The views of a scene show one set of named points, each view turned or mirrored, and shifted as a whole, with a little noise and some points left out.

Scene 1
View 1
geki: [ -8  -3   8   8   1   6  22  -2   9  18 -11 -11   7  11   0  -8  30  16
   1 -12  19   8  -8]
feken: [-12  -2   0  16  31  10  25  -1  -8  10  -3  20   3  14 -14  -5  19  24
  -4   0  13 -13   3]
memu: [  8   3  -6  28  27 -30  14   2  -9  17 -10  15   0   3   8 -11   7  35
   9  -4  -8  -7  -3]
Gira: [-13  -9 -11 -10 -30  11  20  -1  38   1 -14  14 -10   0   3 -11  38   3
  36  18   3   1   8]
Gir: [  5  -1  -2 -11   1  -9   7   3   6  14 -20  -6  -5 -23   7 -21  41   8
  17 -16   4   4 -19]
Tabim: [-15 -12  -1   2  15   9  28   5   3  11  -7  35   6  44 -18  -4  12  29
  -1  22  23  -6   0]
kobok: [-20  -1  -2  24  12 -15  27   8  11  -6  -1  14   3  22  -5   7  14  39
  18  33   4 -19  23]
voma: [-14 -14   7  -2  -2  22  25   6  16   7 -12   0  -5   4   7  -9  39  -1
   1  -6  29  11  -4]
deso: [ 12  -4  -8  22   1 -39  13   7  11  13 -18   7  -9  -4  31 -15  15  26
  25   1 -11   8  -2]
kobos: [-25  -2   1  32   3  36  41 -15  20  15   4  15  11  40 -14   5  13  16
  -5   4  21  -2  20]
kifun: [-18  -6   9   2  22   3  24   7  -5   8  -6   7  14  32 -21   0  21  34
  -6  10  26 -11  -5]
Tid: [-19  11  -4  41 -26   4  30 -11  43  -5  -2 -21  -4 -15  18   6  31  11
  36   5 -11   0  36]
lare: [  1 -18  -2   4  47 -16  17  22 -22   7 -13  46 -14  11   5 -17  13  24
  -5  11  17  -7 -10]
delom: [ -1  -8 -11   3  28 -32  15  11 -10   9 -11  47   2  32 -14  -8   3  49
  16  32  -2 -18  -4]
Gataf: [ -4   6 -11  33 -19 -28  20  -3  28   4  -9  -6  -2   0  20  -3  17  31
  38  12 -18  -1  17]
Zetan: [-12 -12   1  -6 -12  -5  24   6  18  10 -13   9   9  36  -5  -5  21  30
  13  20  20   3  -5]
Bir: [ -8 -11  10  -5  22 -21  15  17  -8   5 -14   0   7  18  -7  -5  24  36
  -2  11  23  -5 -15]
vitub: [-27 -12  11  10  39  18  28  18  -7 -10   1  20  -6  13 -12   5  27  18
 -10  16  33 -16  11]
Pesap: [-20 -13  10  -4  -8  10  28   2  16  14  -8   1  18  50 -16   1  22  30
  -1  14  34   4  -6]
Tobe: [ -7  -3  13  33  19 -17  24   9  -1  10  -6 -18   5   9  16  -2  17  29
  -4  -8  15   5   1]
Vip: [-24  19  -7  27  -4  -8  19  -5  26 -19   2 -14  -1 -25  -9  12  35  28
  42  24 -20 -32  36]
Nutul: [-12  -5   8  43  17 -12  33   5   4  10  -1  -3   9  33  10   5   5  38
  -4   5  15   3  12]
farub: [-13  -5  -7  -9  10  -8  17   6   4   1  -9  34   3  23 -22  -4  20  35
  20  31   7 -20   2]
gega: [ -7  11   7  23  46  -8  13   0 -23  10  -3 -11   8 -13 -15  -2  26  31
  -7 -18   5 -19  -3]
Bibu: [ -3  -6 -15   6  20 -28  15  11   1  -3  -9  45 -11   8  -2  -8  11  37
  28  34  -9 -21   9]
View 2
kobok: [  3  -2  -8  -6 -10 -21 -14   5 -11  29  12 -15   4   5  24  12  19  -7
  -5  18  -9   4   9]
Zetan: [-11 -11   0   3   3  20 -17  -6  -9  20  13 -11  23   7  27  10  15  20
 -13  32 -25  19   5]
vitub: [-21 -19   0  -4 -11  -7 -14  43  -8   1  28  -5 -14  -8  24   8  10  17
 -17  23  15  17  16]
Gira: [  2  -8  -2  11 -10  15  19 -31 -22   3  35 -23  20  27  13   7   9  35
  -1  17 -22  28  17]
memu: [-26  -3  -2 -11  -3 -14   7   6 -32   2   5 -28  20 -25   1  21  33 -18
  -8  30 -18   8 -17]
Gataf: [ 11   9   5   4  -1 -16  23 -32 -30  21  11 -35  22   2  13   8  27  -8
   9  26 -32   3   6]
Gir: [-28 -15   8  10 -12  14  38 -13 -22 -12  30 -27  27 -23  -3  -2  28  27
 -12  37 -20  31 -14]
geki: [-24 -11  18  16   7  19   8   3 -21  -2  15 -22  15 -22  27  -5  18  21
 -14  34 -15  23   0]
voma: [-22 -17  20  15   3  22  16   8 -21 -12  30 -17   6  -5  21   2  11  39
 -10  35 -10  27  18]
Tabim: [-24 -16 -10  -6   1  14 -36  21 -16   8  11  -6   8   8  29  20   9  11
 -20  18 -10  22   4]
Pesap: [-16 -13   7  13  10  29 -31   7  -4  19   6  -6  13  -1  45  -2   9  24
 -20  32 -17  22   9]
feken: [-30 -12  -3  -1  -3  -3 -11  25 -26  -6  11 -17  -1 -14  21   8  14   1
 -16  16   1  22  -1]
delom: [-23 -12 -28 -27 -16  -7 -32  12 -14  21   8  -9  25   3   2  34  25 -13
 -17  20 -18  13 -17]
Vip: [ 21  11 -11  14 -27 -42  30 -26 -15  24  28 -30  -1  -1  20 -18  19  -3
   5   2  -3  14   9]
Bibu: [-11  -8 -27 -25 -24 -20  -8   2 -20  17  23 -16  20  13  -8  33  24  -8
  -8  15 -15  12  -7]
gega: [-34  -8   3   6 -11 -18  12  25 -18  -6  10 -23  -1 -51  15 -10  28  -8
 -18  24   6  21 -20]
deso: [-10  -3   8  -9   0  -5  27 -16 -32   7  14 -32  31 -10  -8  26  36  -5
   2  43 -33   3  -6]
Tid: [ 22  14  19  25   2 -18  40 -34 -35   9  22 -39   1   6  29 -11  14   7
  14  17 -16   7  26]
farub: [-15 -13 -25  -9 -20   0 -23   2  -8  17  19  -8  16  11  13  15  15   8
 -17  13 -11  24  -6]
Tobe: [-18  -8  25   4   8  -7  10  15 -20   8   8 -25   6 -35  21   5  29  -1
  -7  47 -12   1   3]
View 3
Zetan: [ -9 -12  -2 -21   3  40  11  19 -24   3   2  29  11 -23  13 -11 -27  18
  11  19  -5 -22  16]
kifun: [  0   3   8 -27 -10  22   9  26 -19   3  18  28   7   0  -3 -19  -6  20
   5   8  -2  -9  12]
Bibu: [ -3   3  -9 -38  31   4  28  -5 -19  -6 -26   6  23 -25  27 -16  -1  30
  -4  -2 -15   3  14]
vitub: [-14  12   1 -20 -11  28  23  15 -18  12  14   4   5  21 -10 -20   5  25
  -6  -2   8  13   9]
Tid: [-40 -25 -40  31  17  32  13  23  18  15 -33   0  37 -35  -8  13 -13  20
  10  14   3 -22 -15]
Gir: [-17  -2 -28  -7  -7  30  -9  13  -2 -16 -14  24 -10 -22  44   4   6  32
 -10   4  20 -37 -14]
farub: [ -4   3   5 -43  15  22  24  10 -30  -3  -4  18  26 -14  12 -10  -3  23
   8   0  -9 -11  11]
Vip: [-27 -18 -19  -2  30  16  20  22  21   0 -30  -6  58 -22  -4  12   2  24
  15 -13   3 -10 -30]
Tobe: [ -5  -9 -14   8 -10   6  -7  26  18   4  -2  22  -7 -14   6 -24 -11  23
  -7  13   3   1   6]
feken: [ -7  11  -9 -16  -6   8  12  19 -17   3   6  17   4  -1  -7 -12  14  24
  -6   8  -4 -10  11]
geki: [-14  -6 -16   1 -15  30  -6  27  -7   1   6  29  -5 -15   9  -6  -6  22
  -2  17   9 -28   2]
Bir: [  4  -3   7 -28  -6  20   0  21  -5  -7   8  28  -2  -7  22 -24 -11  24
   0   2   7  -4   6]
Gataf: [-19 -23 -29   7  25  11   9  17  14   1 -37  13  28 -47  16  -2 -18  22
   7  14  -9 -16   0]
gega: [  0   8 -10 -10 -13 -12  -9  29  15 -13   6  19   0   1   2 -12  30  27
 -10  -6   7  -8 -12]
Tabim: [ -5   6   4 -31   1  25  23  14 -37   9  11  24   9  -7  -6 -18  -8  19
   4  16 -12 -11  27]
deso: [ -8 -15 -32   4  12   4  -3   8   9  -7 -34  21  -5 -46  41 -15 -14  28
 -12  19  -6 -15  11]
Nutul: [ -3 -10  -8   5  -3   3   6  27   6  14   2  21   5 -17 -13 -29 -17  18
   1  20 -14   7  22]
voma: [-28  -1 -23   3 -17  51   5  15 -20  10   2  15 -10  -4  12  -1  -7  25
  -6  16  19 -26   2]
kobos: [-23   0 -14   6  -9  26  21  30 -27  24  12  19  14  -9 -40  -5  -3  13
   9  29 -13 -20  21]
kobok: [ -8 -10  -1 -19  18  13  24  16  -4   9 -12   8  33 -17  -6 -18 -15  20
   9   4 -13   8   9]
lare: [  3  18  -8 -35  -1   4  17  -4 -24  -4  -5  13 -18  -2  27 -28   9  34
 -22   3  -3   9  25]
delom: [ 11   6   7 -50  23  -5  23   3 -26  -9  -9  22  17 -23  20 -27  -4  25
   0   4 -23   1  26]
View 4
Bir: [-25  -9 -10  13 -11  -6 -13  -3   6  -6   0  -8 -13 -18  12  32  -1  11
 -10 -16   8  -4  43]
voma: [-34  -7  -6 -30 -16 -25 -21 -29  13 -19  31   0   5 -22  -1  39 -23  12
  11 -18  -1  -3  15]
Vip: [-35 -24  10 -15  -5 -20 -39  -2 -25   5   0 -27  10 -22  17   1  12  -2
   7 -40 -13  70 -12]
delom: [ -9   1 -25  27  17   3 -33   2  20  14 -21 -24 -32  -3  21  25  -2   2
  -4  -1 -15  18  38]
gega: [-21 -15   1   0  -1 -35  -7  20 -23  13  28 -14 -18  -4   9   6  -6  23
 -14 -21  15   7  38]
Tobe: [-19  -8  -6  -7 -14  -8  -4  12  -2   0  40  -5   8 -20   3  22   9  16
  -8 -13  -4  14  42]
memu: [-14   0 -25   3   8  -9 -18  16  -6  11  18 -15 -13  -2  -4   8   6  14
 -15   0 -15  22  33]
kifun: [-13  -9   1  12  -6 -19 -20 -11  14  -4  11 -14 -12 -18  32  32 -15  14
   0 -24   3  -4  40]
Nutul: [ -2  -3  -2   4  -7  -2 -13   9  17   4  40 -14  10 -24  25  24   7  13
   0 -14 -20  22  46]
Bibu: [-26  -1 -25   6  19   2 -38   1  15  18 -21 -26 -25  -6   7  22   1  -7
   2  -5 -15  37  19]
Gira: [-36  -6 -19 -24 -10 -14 -44 -41   8 -24  -1  -7   9 -22  -2  30 -13  -2
  12 -19 -22  29 -15]
geki: [-19  -8 -10  -9 -18 -24 -17 -16  -1 -20  31   0   6 -18   5  25 -11  20
  -5 -17  -6  -3  23]
kobos: [  6  -3   5  -9  -3 -30 -33 -20  27  -5  47 -18   8 -23  43  26 -26  16
  20 -24 -27  16  24]
Tid: [-27 -15   0 -34 -17 -16 -33 -12 -12 -13  36 -13  35 -30   4   9  11   3
  11 -30 -33  63 -15]
Gataf: [-20  -4 -22  -7 -11   5 -34  -4 -10 -14  12 -12  25 -22  -5   8  25   2
  -6 -13 -42  57  -1]
Tabim: [ -5  -1  -9  10   4 -14 -32 -20  33  -1   6 -18 -16 -17  35  36 -22   8
  10 -13 -13   1  35]
lare: [-29   1 -24  -3  18  -6 -16   8  25  22   5 -15 -36  -2  -1  35 -15   2
   2   5   6  -1  45]
deso: [-28   3 -36 -10  -2   6 -20   5  -2  -5  15  -6   4  -9 -25  17  18   4
 -12   4 -25  31  16]
vitub: [-29 -14  13 -12   2 -22 -19  -3  25  17  17 -19 -18 -22  31  39 -24   4
  19 -25  16   7  41]
feken: [-13  -7  -5  -3   6 -28 -23  -1  11   9  24 -18 -17  -9  22  22 -20  15
   5 -15  -3   8  32]
Pesap: [ -6  -6  -2  14 -21 -12 -27 -33  25 -26  15  -7   7 -30  36  41 -15  14
   2 -25 -12  -7  34]
Gir: [-42  -6 -26 -20 -13 -25 -19 -17 -18 -19  11   5  -5  -7 -27  20  -9  14
 -14  -9   2   1   6]

Which points are out of place in each view (at most two, in the order of its rows)? Write - if all are in place.
view 1 => -
view 2 => -
view 3 => deso
view 4 => Gataf
